The views of a scene show one set of named points, each view turned or mirrored, shifted and resized as a whole, with a little noise and some points left out.

Scene 1
View 1
Veke: [ -6   4  -8  -7  -6  -4  -1   7   1   1   3 -11  -3  -4  -6]
vune: [-2  6 -3 -8 -2 -4 -4  6  1  1 -2 -9  0  1 -4]
Vele: [-1 -1 -8 11 -3  1 10 10  5  2  0  2 -5 -3  0]
Pega: [-1  4 -7  2 -7  4  9  4  6 -3  0 -3 -2 -9 -3]
Seb: [ 0  9 -2 -8 -4  1  0  4  4 -2 -4 -9  1 -2 -4]
lem: [-2  4 -5 -2 -2 -3  0  9  3  2 -2 -6 -1  0 -3]
fef: [ -8   6  -8 -11  -9  -1  -2   4   3  -2   3 -13  -2  -8  -8]
zipam: [ 4  8  0 -2 -3  3  4  2  6 -2 -6 -4  2 -4 -2]
nuf: [-3  4 -6  0 -4  0  3  7  3  0  0 -5 -3 -4 -3]
Tizut: [ -9  -4 -12   7  -4  -6   3  13   2   5   7  -4  -9  -3  -3]
gug: [ -6  -1 -12   8  -6  -1   8  10   4   1   5  -2  -7  -7  -3]
fege: [-3  2 -8  5 -6  2  9  6  6  0  1 -1 -4 -8 -2]
nifel: [ -7   2 -10  -2  -6  -4   3   8   2   0   4  -8  -5  -6  -5]
Zapa: [ -3   4  -9   3  -9   5  10   3   8  -4   2  -4  -2 -12  -4]
View 2
fege: [  6  -3   4   0  -3  -3   0   0 -12 -13  -6   1   4   1  -1]
nifel: [  4  -7   0  -2  -2   4  15  -4 -12 -13  -6   6   5  -1  -2]
Zapa: [  2  -2   6   1   0  -6   0  -2 -18 -16  -9  -2   5   1  -4]
gug: [ 10   0   5  -4  -4   4   3   0  -8 -11  -6   4   8   2  -2]
Seb: [ -2 -14  -4   7   1  -7  14  -2 -13 -13  -4   3  -7  -3   3]
Pega: [  2  -4   4   3  -1  -6   2  -1 -15 -14  -7  -1   1   1  -1]
lem: [  5 -10  -2   4  -2  -1  10   0  -7 -10  -2   7  -3  -1   3]
Veke: [  2 -10  -3   0   0   3  18  -5 -13 -12  -6   7   1  -2  -1]
nuf: [  4  -8   0   2  -2  -1   9  -1 -10 -12  -4   5   0   0   1]
zipam: [  0 -15  -3  10   0  -9   8   1 -10 -13  -1   3 -10  -2   6]
Vele: [ 12  -1   6   0  -5   1  -4   5  -6 -10  -3   2   4   2   2]
fef: [ -3 -11  -3   0   2  -1  23  -9 -17 -15  -8   5   1  -3  -3]
View 3
Seb: [ -4   3  -4   5 -10  16   1 -16  -2   9  -2  -1 -10  -8  -4]
Tizut: [-12  -1  18  -2 -19  14   0 -12  -1  -3  20   8   1  -9   5]
nuf: [ -8   4   0   3 -14   9   0 -16  -2   6   3   2  -4  -4  -1]
nifel: [ -7  -3  11   0 -11  19   2 -15  -2   0  10   8  -5 -11   3]
fege: [-14   0   4  -1  -9   5  -4 -16  -4   1  10   8   0  -3   6]
vune: [ -1   3   1   7 -17  20   4 -14   0   7   2  -1 -10 -11  -7]
zipam: [ -5   7  -7   6 -14  10   0 -16  -2   9  -2  -2  -8  -5  -7]
Zapa: [-14  -2   2  -5  -2   7  -6 -19  -6   1   3  10  -2  -2   8]
gug: [-16  -2  12  -4 -11   8  -4 -14  -3  -3  15   9   2  -5   8]
lem: [ -7   4   4   4 -17  13   2 -13  -1   5   7   1  -5  -9  -3]
Pega: [-13   0   0  -2  -6   7  -5 -18  -5   3   3   6  -4  -2   5]
Vele: [-17   3   8  -2 -17  -1  -3 -14  -3   1  15   5   4  -1   6]
View 4
nifel: [  2  -6   3  11   1   0   7 -13  14 -11  10   3   4  -2   3]
gug: [ -4  -3   2   9   7   6   5 -10  14  -9   5  -2   9  -2   9]
nuf: [-1 -3  4  9  0 -1  2 -8 10 -8  8  3  5 -6  0]
Veke: [  5  -6   5  11  -2  -3   6 -12  13 -11  11   5   3  -3  -1]
Zapa: [ -4  -5  -4  -1   4   0   3 -10   5  -4  10  -1   5  -2   6]
fef: [  8  -9   1   7  -3  -6   8 -15  10 -11  15   7   1   0  -1]
Vele: [-9  2  7 11  7  7 -1 -3 12 -6  0 -2 12 -9  7]
lem: [ 0 -4  5  8 -2 -3  1 -7  8 -6  9  5  4 -8 -3]
vune: [ 4 -5  9 12 -5 -6  1 -6 10 -9  9  7  3 -9 -7]
zipam: [ -1  -3   6   6  -4  -6  -2  -4   5  -4   8   6   4 -12  -7]
Tizut: [ -2  -3   7  16   6   6   7 -11  19 -12   4   0   9  -3   8]

Which points are out of place in each view (at most two, in the order of its rows)? Write none if all are in place.
view 1 -> zipam
view 2 -> none
view 3 -> nuf
view 4 -> Vele, lem
